Points, in no order, along strands that fork, close into loops and pass close to each other.
(in the rows, 128 means zero)
Points whose rows are less than 70.4 apart are linked; no others are. Some points are linked to none.
j636: [ 95 116 118 120 164 156 129 138 162 138 174 124 127 154 146 122 172 140
  63 131 149]
j903: [154  89 134 123 104 123 126 140 124 107 197 143 125 132 162 136 147 161
 106 157 147]
j783: [123 105 125 121  91 164 113 135 147 103 174 133 125  97 166 147 130 140
  83 140 187]
j482: [137 146 149  35  63  94 156 155 154 161 159  50 153 105 154 139 114 138
 161 137 136]
j116: [111 104 100 141 118 144 186 117 140 107 140 157 102 114 183 160 164 110
  68 121 178]
j480: [140 135 127 152 134  70 128 120 136 117  65 135  78 150  72 153  91 102
 134 132  81]
j770: [157  99 139 148  97 111 155  99  68  92 128 157 144 136 139 140 181 130
  82 101 124]
j974: [141 168 142 143  66 192 148 149 123 139 141 100 134 184 116 126  85 126
 203 173 142]
j760: [136  99 116 126 175 123 139 107 120  96 127 142 202 136  73  91 127 123
  86 116 139]
j38: [120 133 162 134  86 138 130  72 107 108  80 182 107 136  79 109 150 161
 124 145 120]
j784: [ 48 158  87 113 182 182 144 131 167  85 154 105 150  84 151 156 115 135
 106 130 148]
j533: [102 141  88 134 201 104 140 132 143 194 127 132 114 137 123  97 142  78
 142  89 138]
j421: [155 110  98 122 189  90  97 147 192 101 139  87 134 128 164 127  82 105
  91 124 115]
j461: [177 117 132 147 216  86 118 120 112 115  63 120 157 128 129 110 107 129
 127 106 114]
j433: [138 144 100 157 134  82 122 164 120 115  98 154  67 132 121 160  83 113
 161 139  99]
j172: [ 97  97 112 138 152 132 160 140 169 128 162 147 142 124 109 153 155  91
  79 109 138]
j733: [132 136 141 128 121  97 128 123 107 139  68 133  69 157  66 138 122 132
 112 118  60]
j675: [123 153  78 150 192  80 118 151 165 163 114 131 118 147 157 108 110  95
 121 111 127]
j492: [156  79 140 125 201 132 143 128 122 140  93 115 179 117  94 126 117  97
  81 102 149]
j744: [ 49 174 107 105 168 197 116 129 148  78 140  90 155  72 148 164 132 138
 113 117 140]
j734: [139 125 135 142 132 123 136 163  97 121 136 173  97 124 113 143 150 162
 178 140 115]
j448: [ 48 131 100 131 158 161 161 121 177 115 156 141 129 115 146 162 128 105
  85 132 167]
j182: [132 138 101 171  65 116 133 103 127 138 147 129 115 161 113 113 140 145
 147 215 158]
j276: [156 120  99 146 158  82 128 175 112 110 142 120 120 113 139 152  95 118
 146 118  72]
j170: [135 135 127 143 115  86 131 134 110 129  68 142  65 141  76 158  99 114
 131 126  82]
j863: [ 97 140 109 123 171 143 134  49 101 105 149 146 153 174 120  79 169  86
 111  70 136]
j3: [160 139 183  73 103 142 124 162 109 112 107  73 128 156 196 135  91 135
 194 124  97]
j601: [121 100 122 121  99 135 125 178 137 123 185 159 134  82 136 161  99 123
 105 127 143]
j41: [130 115 115 139 102 105 139  95  63  65 135 169 167 143 111 117 133 138
  73 110 122]
j263: [ 82 111 122 112 167 148 139 116 160 135 175 125 120 171 156 119 185 129
  69 129 156]
j952: [172 124 121 168 196  73 120 127 131 107  61 128 137 127 131 129 100 118
 156 115 105]
j564: [130 122 112 137 145 136 105 172 129 140 164 139 125 124 154 112 162 169
 110 145 128]
j690: [ 97 119 114 117 173 141 144  47 107 101 151 136 163 174 109  88 156  73
  95  84 141]
j214: [ 77 102 104 149 179 151 188 119 180 106 136 141 148 103 128 162 132  84
 117 109 162]
j925: [137 143 135 153 123 140  99 118 149 213 109 113 131 155 127  97 165 131
  91 184 160]
j590: [134  88 126 159 153 133 149 126 138 106 122 138 190 110  79 136 131  97
  93 107 148]
j725: [138 163 149 134  71 185 145 154 127 142 141  87 143 161 141 130 100 125
 224 156 118]
j36: [128 154  89 160 159  91 124 171 127 149 108 153 109 125 139 130 122 123
 134 131  99]
j582: [140 124 163  92  98 134  73 162 101 114 137  84 126 118 189 144  95 128
 132 109  93]
j819: [116 150 132 112 143 111 124  71 118 162  79 141 139 132  58  76  70 125
 100 132  89]
j238: [103 122 133 134 107 189 137  76 163 110 138  86 125 121 177 158 160 129
  66 148 188]
j942: [140 149 104 143 127  98 115 172 103 128 105 157  54 135 132 155  84 124
 154 151 109]
j478: [128 142 132 189  48 152 106 118 146 172 150  99 128 146 115 134 160 113
 164 182 121]
j349: [155 106 149 130  74 121 171  68 123 112 117 126  78 165  57 114 165 168
 153 156 111]
j877: [126 145 136 118 130 106 128 121 147 203 116 178 103 142 104 102 172 125
 101 161 139]
j218: [151 109 140 142  67 151 117 102 136 107 192  71 163 136 171 132 141 140
 127 143 151]
j545: [152  75 137 135 200 136 154 134 143 143  91 114 162  98 109 149 113  83
  88 102 152]
j213: [145  93 127 131 121 115 137 146 128 110 185 157 122 130 147 137 175 156
 105 143 130]
j888: [123 152 108 160 151 101  44 162 175  94 115 121 123 133 161 118  77 116
 148 148 111]
j990: [132 128 182  62  79 138 104 168  98 127 124 105 149 115 178 158  58 118
 134 113 125]
j49: [ 71 110 130 112 161 151 151  81 148 136 168 108 112 176 175 134 177 121
  58 148 171]
j192: [104 146 116 142 183 136 127  92 127 161 121 153 159 138  86  81 158  91
 155  74 136]
j17: [183  92 123 139 203  77 133 141 155 121 109 105 138 118 144 143 108 101
 107 108 104]
j859: [141 106 127 143  94 115 147  94  54  85 123 165 157 140 127 134 157 125
  66 101 131]
j666: [133 147 128  42  65 123 149 143 165 149 150  69 134  67 138 148 139 130
 163 126 191]
j537: [153 131 144 135 116 167  85 151 130 157 132  73 127  97 184 122 152 151
 148 127 113]
j309: [127 155 107 147 154  52 109 131 164 163  94 154  97 159 123 128 102  90
 107 145 106]
j893: [153 138 146  62  88 105 137 150 144 150 144  49 125 111 186 128 123 140
 194 128  99]
j94: [130 128 168  77  90  94  65 151 153  94 129  76 113 104 179 154 117 110
 138  80  96]
j576: [159 125 133 110 118 101 134 139 104 157 104 121  41 159  85 131 134 164
 118 167  94]
j117: [161 134 146  84  95 121 113 145 141 153 142  52 114  92 190 126 142 137
 178 119 100]
j320: [ 88 123  90 125 213 124 141 111 136 180 139 113 112 133 104  93 162  71
 159  87 136]
j707: [ 93 144 114 123 110 132 140  93 118 110  93 189 130 122  54  81  80 159
 115 146 105]
j498: [138 152 153 118  80 166 142 149 131 148 156  74 151 137 159 123 121 134
 229 146  99]
j871: [145 116 147 103  64 161 133 118 127  97 175 132 159 110 196 145  92 143
 136 140 202]
j718: [172 114 104 150 196  68 121 149 159 110 113 115 130 123 150 132 106 110
 132 119  89]
j846: [112 111 128 136 135 129 162  87 115 102 130 155 152 162 130 134 186  80
  66  79 134]
j538: [172  78 131 129 202 106 147 134 153 140 100 103 138 106 133 150 109  85
  85 101 127]
j404: [146 126 163  74  84 134  89 150 129 134 130  72 119  81 172 156 126 116
 122  89 119]
j700: [155 110 176  95  92 164 101 154 105 135 165  79 152 121 164 130 109 155
 151 143 119]
j381: [148 140 149  42  78  89 149 154 145 153 152  46 136 118 174 136 115 141
 177 133 107]
j659: [108 103 118 137 162 123 151 143 155 131 163 147 146 140 112 136 178 107
  90  98 119]
j960: [136 145  94 161 164  77  77 165 175  95 113 133 111 132 150 125  72 113
 154 158 109]
j104: [ 70 161 111 140 185 162  90 132 137 202 124  99 104 157 168 104 144 105
 106 105 160]
j378: [150  99 117 152 155 103 139 169 112 125 138 128 158 104  98 154 121 112
 121 113  86]
j197: [129 151 158 104 140  96 130 102 122 198  98 154  93 157  80 101 170 141
 113 130  66]
j274: [150 131 123 135 116 138 132 160 105 148 137 149  83 133 126 131 120 168
 171 191 148]
j868: [172 110 128 139 212  99 123 125 106 129  82 111 174 127 113 108 117 125
 110  97 112]
j323: [139 139 111 170 161 100 133 127  91 116  56 135 136 115  91 124  92 135
 157 119 100]
j490: [155 144 133 154 104 150  78 151 108 161  95 105  94 124 169 129 109 137
 146 176 134]
j762: [164  90 100 114 177 101 130 150 185 108 108 106 121  74 166 153  65  85
  89 123 144]
j313: [139 134 191  46  69 114 131 161 127 141 102  94 138  92 182 168  92 121
 154  97 142]
j682: [131 134 114 153 121 118 136 135  76 103  63 130  94 133  62 134  55 140
 163 104 115]
j191: [141 149 138 171 116 162 104 126 169 210  99  85 123 122 159 116 169 120
 122 154 149]
j493: [142 139 156 105  76 150 140 142 141 144 176  65 159 126 160 129 130 139
 210 138  97]
j450: [141 116 165 115 107 129 145 100 118 140  94 135  72 149  53 112 170 175
 130 148  84]
j118: [129 154 125 128 153  48 117 110 147 181  95 145  99 163  96 120 121  86
 107 126  84]
j132: [125 159  95 153 146  76 107 157 141 160  96 159  92 141 138 130 105 106
 105 149 112]
j30: [120 159 110 176  50 147 134 110 105 121 168 123 124 187 139 128 114 134
 184 184 155]
j329: [154 109  98 128  88 146 177 120 109 105 177 140 118  99 215 152 117 139
 118 124 201]
j211: [126 119 116 148 132 106 130 101  93  66 135 161 186 143  93 113 145 134
  90 106 118]
j396: [119 138 148 126 118 109  37 164 159  75 129  92 133 125 171 128  91 119
 167 106  89]
j102: [149 122 163  69 112 154 123 190  89 124 167 121 132 147 161 145  69 148
 137 150 110]
j296: [114 104 123 127 209 134 146 103 133 149 135 112 169 144  84  97 160  90
 129  81 130]
j864: [144 119 152 114  55 169 127 104 144 104 172  98 164 101 178 145 108 132
 139 130 195]
j653: [ 54 117 109 122 155 149 164 113 176 126 161 145 121 135 144 161 144  94
  72 132 168]
j39: [131 141 131 125 133 119 113 127 146 209 117 149 112 154 119  92 165 134
  89 181 156]
j438: [155 131 120 137  98 155 133 145 109 148 142 119  98 152 112 124  99 158
 177 207 162]
j301: [ 68 123 140 120 146 171 140  66 156 136 152  96 119 160 180 152 163 122
  55 157 181]
j730: [130 119 154 112  82 194 110 110 166 114 145  85 131  78 152 160 155 130
 109 124 174]
j55: [150 130 134 160 155  59 119 107 160 118  55 137 104 143  85 141  89 102
 142 141  98]
j727: [132 152  82 158 188  83  91 147 183 131 116 122 124 150 167 109  95 103
 120 128 125]
j505: [165  94 134 126 207 112 131 122 104 130  90 114 186 121 100 108 115 122
  94 103 130]
j814: [130 141 116 187  92 146 109 107 157 169 123 109 145 143 130 102 165 136
 132 190 162]
j106: [ 94  93 128 119 181 144 148  57 124 107 147 122 167 159  87 109 148  64
 104  98 153]
j67: [118 154  83 145 188  83 127 135 157 189 107 139 112 144 133 105 123  78
 129 105 134]
j477: [121 126 153 137  97 154 144 139  75 109  90 163  85 142  55 139  97 168
 171 105 139]
j701: [120 156  94 153 177 108  67 149 183 113 122  96 136 147 176 108  96 107
 109 113 115]
j794: [129 140 126 197  67 147 103 109 153 175 138  96 142 146 115 118 161 124
 139 193 140]
j512: [ 76 162 129  82 133 195 113 139 132  68 137  83 140  58 148 171 164 142
 141  88 146]
j828: [ 98  94 114 150 164 146 179 132 177 123 136 141 157 104 106 159 135  79
 103 106 153]
j144: [135 123 115 158 180 111 139 145 122 139 114 129 174 125  93 114 146 120
 129  93  96]
j88: [108 166 115 131 152 150 130  42 102 121 130 173 139 167 136  74 178 101
 119  72 142]
j175: [122 104 131 154 127 118 146 112 120  92 138 164 166 144 109 138 173 100
  78  88 124]
j913: [149 134 124 122 126 137 134 176  92 143 134 154  78 132 139 136 108 165
 175 171 134]
j802: [124 134 109 146 147 137 121 136 153 158 141 153 125 146 154  93 183 159
 116 160 170]
j807: [ 93  96 128 126 191 134 155  92 142 133 155 121 163 155  88 118 165  72
 115  89 134]
j397: [135 130  99 133 172 102  73 145 185  96 134  79 142 131 168 119  86 108
  92 120 107]
j374: [146 143 132 166  75 160 116 137 148 174 134  78 125 105 154 127 141 122
 196 164 120]
j779: [141 117 172  68  92 155 112 180  89 129 152 114 144 124 166 145  66 139
 129 140 118]
j242: [108 138  93 134 142 118 142 112 101  74 113 177 152 120  68  81  93 182
 142 134 107]
j958: [ 96 153 154 119 108 138 115  58 122 141 113 189 137 149  69  81 114 146
  91 135 101]
j262: [ 92 139 114 115 155 137 114 111 151 209 138 155  98 159 126  83 181 108
 108 143 191]
j229: [112 147 132 127 129 112 124  91 106 146  63 138 128 134  52  94  73 129
 106 133  82]
j115: [148 129 200  54  93 117 113 161 119 107 108  79 129 143 193 152  93 127
 171 108  97]
j13: [154 135 127 113 130  95 131 136 113 138  89 116  27 173  90 124 142 174
 126 137  72]
j75: [109 149  90 129 140 115 156  80 125  80 115 202 149 117  84  68  97 172
 133 131 103]
j703: [151 140 121 140  80 150 158 132 118 134 155 123 101 181  94 129  94 151
 187 199 167]
j431: [132 110 135 108 107 157  85 173 118 131 171 106 135 102 154 138 114 144
  88 130 130]
j633: [150 106 116 154 175 104 142 155 124 135 123 120 169 114  96 133 139 113
 118 101  89]
j788: [161 142 170  91 104 167 134 163 106 130 119  72 136 150 180 128  91 142
 203 144 108]
j972: [110 125 115 134 167 123 143 148 154 136 161 161 134 144 129 115 193 134
 107 108 123]
j810: [117  83 121 159 170 149 164 124 154 112 116 137 180 106  93 146 131  83
 102 103 162]
j483: [ 50 108 111 108 190 129 147  98 151 148 186 128 110 163 124 114 186  87
 117 107 137]
j486: [137 137 144 138 110 142 147 160  76 123  92 155  71 142  68 156  91 149
 176  97 125]
j693: [142 132 134 143 105 123 143 149  77 115  76 139  65 145  64 156  72 132
 160  93 113]
j933: [171  88 114 112 187  90 118 143 193 103 121 103 125 104 159 149  79  92
  83 124 129]
j103: [158 133 148 112 108 149  94 148 133 149 134  62 117  92 188 127 153 145
 158 116 103]
j662: [137 110 105 107 106 114 124 185 121 124 164 130 134  77 145 158  48  99
 119 125 120]
j156: [143 143 142 163 120 151  91 120 151 216  96  94 126 145 144 113 159 121
 102 172 151]
j360: [129 145 166  63  78 159 136 145 141 123 135  98 153  62 166 150 136 142
 176  89 186]
j664: [143 131  89 137 155  84  96 179 126  98 146 118 113 125 167 134  80 119
 133 133  82]
j829: [105 148 152 119  94 143 124  49 121 116 104 196 117 153  90  82 121 160
  85 144 103]
j345: [153 136 135 159  99 163 102 143 139 165 131  76 133 101 170 115 154 143
 180 152 125]
j881: [103 120 136 125  80 153 131 117  92  97  89 169  91 140  45 101  88 175
 125 126 124]
j210: [124  91 128 160 118 119 154 126 132  96 143 165 158 118 109 160 157  99
  87  96 135]
j560: [120 120 149 112 114 186  91 141 151 136 148  78 136 100 150 147 156 137
  72 119 137]
j630: [135 129 145 142 105 114 146 115 132 147  96 188  98 128  93 124 174 152
 142 169 130]
j407: [118 104 119 120 100 140 136 175 135 106 183 175 138  77 151 163  95 117
 133 117 156]
j268: [166  90 135 143 105 107 164  99  84 102 142 154 131 134 150 147 193 134
  93 111 128]
j680: [129 145 149 108 132  99 131 110 138 198 112 172 102 147  87 106 176 130
 104 151 104]
j684: [153 121 140 118 121 157 101 170  95 135 163 108 124 132 165 118 111 173
 160 169 128]
j589: [138 145 135 174  56 157 113 134 145 180 145  87 125 124 131 135 138 112
 189 176 118]
j833: [153 115 168 112  78 156 119 130 130 132 181  67 169 124 159 131 129 145
 173 146 118]
j862: [119 158 130 132 150 114 114  77 114 176  82 151 157 126  64  79  94 106
 123 113 113]
j426: [ 63 171 116  95 146 205 112 132 138  73 134  87 147  66 149 166 145 140
 121 101 145]
j47: [103 156 101 126 140 124 143  81 133 118 104 194 152 115  69  63  81 154
 126 140 113]
j54: [103 130 141 132  92 153 133 127  78  91  94 173  93 139  53 114  88 175
 157 115 139]
j379: [145  90 132 115  96 144 113 139 135 108 190 131 132 116 165 141 136 151
  86 154 165]
j605: [149 110 159 135  72 122 163  75 119 117 100 151  86 145  73 125 160 159
 150 165 132]
j43: [118 149 155 138  87 137 132  52 111 108  81 190 121 146  97  98 145 155
 111 143 126]
j240: [119 101 123 137 127 131 184  94 120 115 131 156 122 144 153 148 190  85
  61  92 146]
j613: [131 147 100 147 146 111 121 176 115 155 119 169  98 118 135 128 141 148
 136 143 112]
j551: [137 152  98 166 166  82 135 147 132 154  81 150 125 120 114 129 119 105
 144 113  99]
j976: [125 158 117  42  92 136 150 148 154 130 143  76 122  59 151 153 161 136
 176 114 204]
j654: [140  95 134 156 132 108 131 161  93 103 150 144 163 113  84 158 131 126
 132 110  91]
j504: [142 135 136 119 128  95 132 129 112 132  79 121  36 170  77 127 137 161
 122 110  59]
j148: [139 124 158 139  93 120 146  88 122 129  88 175  95 131  81 126 170 154
 146 160 126]
j363: [130 100 128 140 134 115 131 140  62  69 139 145 166 130  65 133  93 161
 144 124 106]
j475: [115 155 135  54 105 165 144 137 150  98 142  81 121  56 152 162 179 145
 177 100 188]
j10: [ 91 126 134 131 124 182 150  60 156 123 141  81 123 143 182 157 159 125
  57 157 184]
j199: [122 145 117 144 131 111  41 166 152  79 127 106 122 135 174 123  80 123
 152 134  95]
j405: [127 138 115 159 175 116 130 129 107 128  94 142 183 120  86  98 133 137
 136 105 104]
j530: [132 127 114 135 185 120 131 111 112 117 114 138 198 133  77  78 131 138
 118 106 123]
j250: [142 160 125 144  67 176 152 142 121 132 154 114 120 192 101 128  82 142
 186 187 164]
j205: [104 135 130 123 110 136 129 107  98 127  71 142 108 138  38  98  84 152
 103 131  80]
j485: [122 130 162 104 107 103  40 157 164  77 134  85 129 114 169 142 107 113
 162  89  85]
j465: [ 62 101 125 107 171 128 163  87 148 134 174 141 110 173 137 134 187  84
  87 109 141]
j772: [156 123 198  46  76 120 135 157 126 143 116  72 141 115 181 158  96 129
 162 115 107]
j754: [127 136 181  63  69 139 107 168 108 133 112 106 155  90 175 161  72 120
 143  95 146]
j967: [119 138 139 160 122 126 129 128 103 113  97 184 125 124  93 125 164 157
 158 121 113]
j522: [101 114 109 128 103 168 127 142 155  93 168 148 119  92 169 153 128 135
  86 129 186]
j957: [118 122 110 125 212 141 127  87 114 154 121 117 168 135  87  72 147  95
 150  80 142]
j394: [151 117 127 154  85 148 114 117 122 112 196  86 157 145 168 113 144 160
 153 163 143]
j299: [134  99 119 149 145 114 135 113 115  83 128 150 200 127  73 117 128 118
  86 116 136]
j377: [139 129 120 146 122 114 139 138 131 151 120 182  99 123 117 117 171 163
 146 180 146]
j914: [105 160 129 146 150 125 123  89 129 169 100 175 155 133  79  85 148 103
 141  92 132]
j195: [122 165 134 133 126 140 135  41 113 139 106 193 133 157 140  81 182 109
 119  88 151]
j68: [ 93 134 123 125  94 146 131 106 105 107  89 173 106 130  45  94  82 167
 113 137 105]
j736: [152 137  97 166 158  70 124 150 142 104  91 143  95 127 126 146  88 109
 167 136  93]
j731: [119 153 135 147 139 125 139  97 140 137 114 199 135 145 115 101 195 124
 136 101 136]
j358: [167  98 110 146 160  85 133 165 110 118 136 111 136 105 125 158  99 113
 133 113  72]
j813: [118 159 139 147 132 131 133  68 121 128 100 196 140 148 124  92 186 128
 127 100 138]
j547: [119 151 149 113 148  82 114  79 119 199  96 141 120 151  73 100 132  94
 116 102  73]
j641: [144 127 114 147 115 127 132 144 123 144 137 157  98 126 129 117 150 168
 156 195 151]
j372: [151 126 132 121 109 108 134 150 100 157 102 141  45 142  89 149 124 146
 123 168 110]
j809: [130 117 161  96  76 185 100 131 146 122 147  86 137  66 150 154 139 131
 115 115 173]
j201: [142 117 180  73  73 164 142 159 126 111 167 142 171 128 168 144  67 148
 143 167 163]
j600: [128 113 153 100  84 174  87 153 128 128 162 111 144  82 157 146 113 136
 104 124 162]
j835: [136 138 110 161 170 110 126 129  89 119  69 134 161 113  85 108 103 145
 146 116 102]
j592: [100 158 148 137 116 133 118  80 120 148  88 188 148 132  65  89 125 132
 117 125 111]
j905: [152 118 116 115  77 153 159 118 119  97 180 142 139 103 215 141  99 147
 133 129 203]
j50: [ 40 144  91 128 176 168 162 124 180 102 160 135 137 101 157 163 121 118
 101 133 162]
j317: [ 59 116  96 114 208 129 142 113 142 168 171 116 111 150 115  99 179  82
 140  98 136]
j516: [143 148 118 157 167  77 132 109 129 154  56 143 134 127 100 121 104  97
 142 113 104]
j931: [114 140 121 142 162 119 142 134 145 140 138 181 129 143 128 104 199 134
 124 105 129]
j293: [151 131 128 107 133 142 118 187  85 129 158 134  99 138 160 133  92 166
 166 157 114]
j742: [114 119 116 128 149 150 110 166 149 140 171 122 133 133 148 123 162 156
  70 128 131]
j669: [116 160 160 107 148  97 118  86 115 198 101 147 109 157  75  94 152 121
 117 104  60]
j399: [138 135 108 167  89 122 118 111 148 163 131 133 126 148 114 100 160 147
 125 214 162]
j99: [139 106  85 131 105 158 189 122 106 102 160 137 102  90 213 156 145 140
 104 113 191]
j145: [128  97 116 140 113 128 175 114 132 109 141 161 114 128 160 160 178 101
  68 105 158]
j646: [127 145  92 177  63 122 138 104 113 124 159 128 117 172 134 122 126 145
 170 199 158]
j93: [150 140 125 157 171  55 122 106 168 141  64 146 118 140 108 125  99  86
 144 132 114]
j975: [170 125 111 166 192  65 121 138 150 103  87 129 123 124 138 135 104 114
 159 125  97]
j891: [ 91 161 134  97 142 143  96 110 183 119 103  51 117 102 151 177 118  67
  82  88 109]
j741: [128  89 122 155 106 127 162 125 132  94 149 172 130 116 146 166 164  99
  82 102 150]
j401: [133 136 105 141 144 124 112 181 109 146 140 154 103 120 148 122 141 164
 133 151 114]
j620: [136 149 135  39  59 105 152 149 160 162 162  57 148  86 143 143 122 130
 156 132 166]
j519: [143 112 131 108 129 116 127 191  92 124 181 142 116 121 133 157  99 139
 143 135  87]
j282: [146 125 162  90  95 135  75 155 114 129 138  72 124  96 181 149 118 124
 117  95 104]
j768: [148 117 147  84 127 140 127 191  85 123 180 136 119 142 153 145  86 158
 149 150 107]
j129: [133 137 114 166 135 104 131 134  86 107  52 131 104 124  72 140  70 131
 160 115 101]
j279: [ 75  97 114 153 194 159 191  92 164 103 123 134 166 112 134 153 135  84
 133 106 169]
j89: [155 107 148 121  88 125 163  92 126 132 117 115  66 161  50 108 169 185
 156 151  96]
j15: [131 127 137 159 127 121 136 144 102 117 122 184 111 123 106 136 162 165
 167 130 112]
j617: [149 105 157 122  57 165 120 101 143 111 177  83 163 110 161 142 129 128
 131 137 170]
j715: [121 120 139 128  90 193 121  92 165 106 143  86 130  95 162 155 156 128
  95 135 186]
j285: [136 138 129 110 121 125  68 177  92 107 140  98 114 132 192 131  86 136
 138 126  96]
j766: [106 152 144 156 114 127 124 112 108 134  78 186 132 123  68 113 142 142
 138 126 108]
j267: [130 150 136 125 153  68 118  84 134 187  82 135 120 147  82 114 116  81
 117 104  88]
j60: [115 156 101 129 161 122 135  88 123 133  94 176 170 114  74  60  88 147
 132 129 122]
j614: [126 155 119 166  67 153 137 119 107 107 183 104 149 182 166 127 120 148
 193 166 139]
j927: [119 120 129 159 133 112 123 124  88  73 130 163 171 136  85 119 149 153
 126 110 103]
j745: [140 117 130 130 139 118 133 182  90 121 165 159 109 125 124 153 131 154
 161 131  90]
j904: [142 130 166  52  78  89  92 148 145 118 122  76 104  93 179 164 121 110
 134  85 123]
j694: [142 135 124 158  82 150 122 118 112 109 192  92 159 166 165 118 126 157
 181 165 134]
j177: [125 103 120 111 110 143 106 178 128 125 182 133 130  94 140 151 114 136
  88 132 134]
j563: [135 146  99 137 137 113  82 180 108 112 136 125  99 132 179 129  88 134
 138 140  97]
j578: [111 125 110 146 139 117 133 131  73  70 124 157 157 129  63 106  98 182
 150 126 105]
j446: [123 105  84 139 117 158 203 123 113 112 142 143 101  93 202 159 161 131
  86 116 180]
j515: [103 154 139  64 122 180 130 133 136  71 144  82 127  61 155 168 180 145
 163  90 169]
j489: [147 139 118 130 116 110 125 164  98 147  99 153  44 138 114 152  99 134
 139 162 119]
j800: [143 152 132 159 131 169 102 138 169 191 104  79 114 105 182 119 171 132
 128 130 133]
j327: [ 48 108 120 111 162 135 169  92 164 134 171 144 113 154 142 156 157  83
  77 127 161]
j113: [160  90 128 142 117 103 152 122 116 101 166 158 122 137 155 142 189 147
 107 129 127]
j231: [153 123 156 102 112 162  95 164  90 136 158  91 138 131 175 123 103 160
 161 150 114]
j79: [132 108 138 156 132 111 127 144  77  85 143 150 167 127  72 145 131 150
 139 114  97]
j181: [148  88 121 104 183 120 146 103 121 100 124 154 196 125  76  88 114 124
  77 122 162]
j469: [119 156 116 139 163 118 127  91 114 154  73 158 170 119  73  72  96 128
 133 120 124]

How many points has the smallest loop of links through each point below? Write - if it is on no loop.
j741: 6
j205: 9
j498: 14
j505: 10
j15: 19

A fork is a point with three links, a tip a point with one. Leave the first point through the second and follow the links. Name the first fork or tip that comes.
j13, j576: j975
j229, j819: j47
j94, j904: j378
j493, j833: j293
j990, j754: j788
j404, j904: j960

A tip is a point with one link. Name the tips that can be reached along the links from each point below, in the order of the rows.
j79: j960, j522, j914, j279, j181
j730: j407, j800
j864: j762
j3: j450, j788

Name the points in between on the shortest way along the links from the first point to the second, in order.
j404, j199: j904 j94 j485 j396
j117, j426: j893 j381 j482 j620 j666 j976 j475 j515 j512
j715, j601: j730 j809 j600 j431 j177
j903, j578: j213 j113 j268 j770 j859 j41 j211 j927 j79 j363
j102, j958: j768 j519 j745 j734 j15 j967 j766 j592
j877, j36: j680 j197 j669 j547 j267 j118 j309 j132
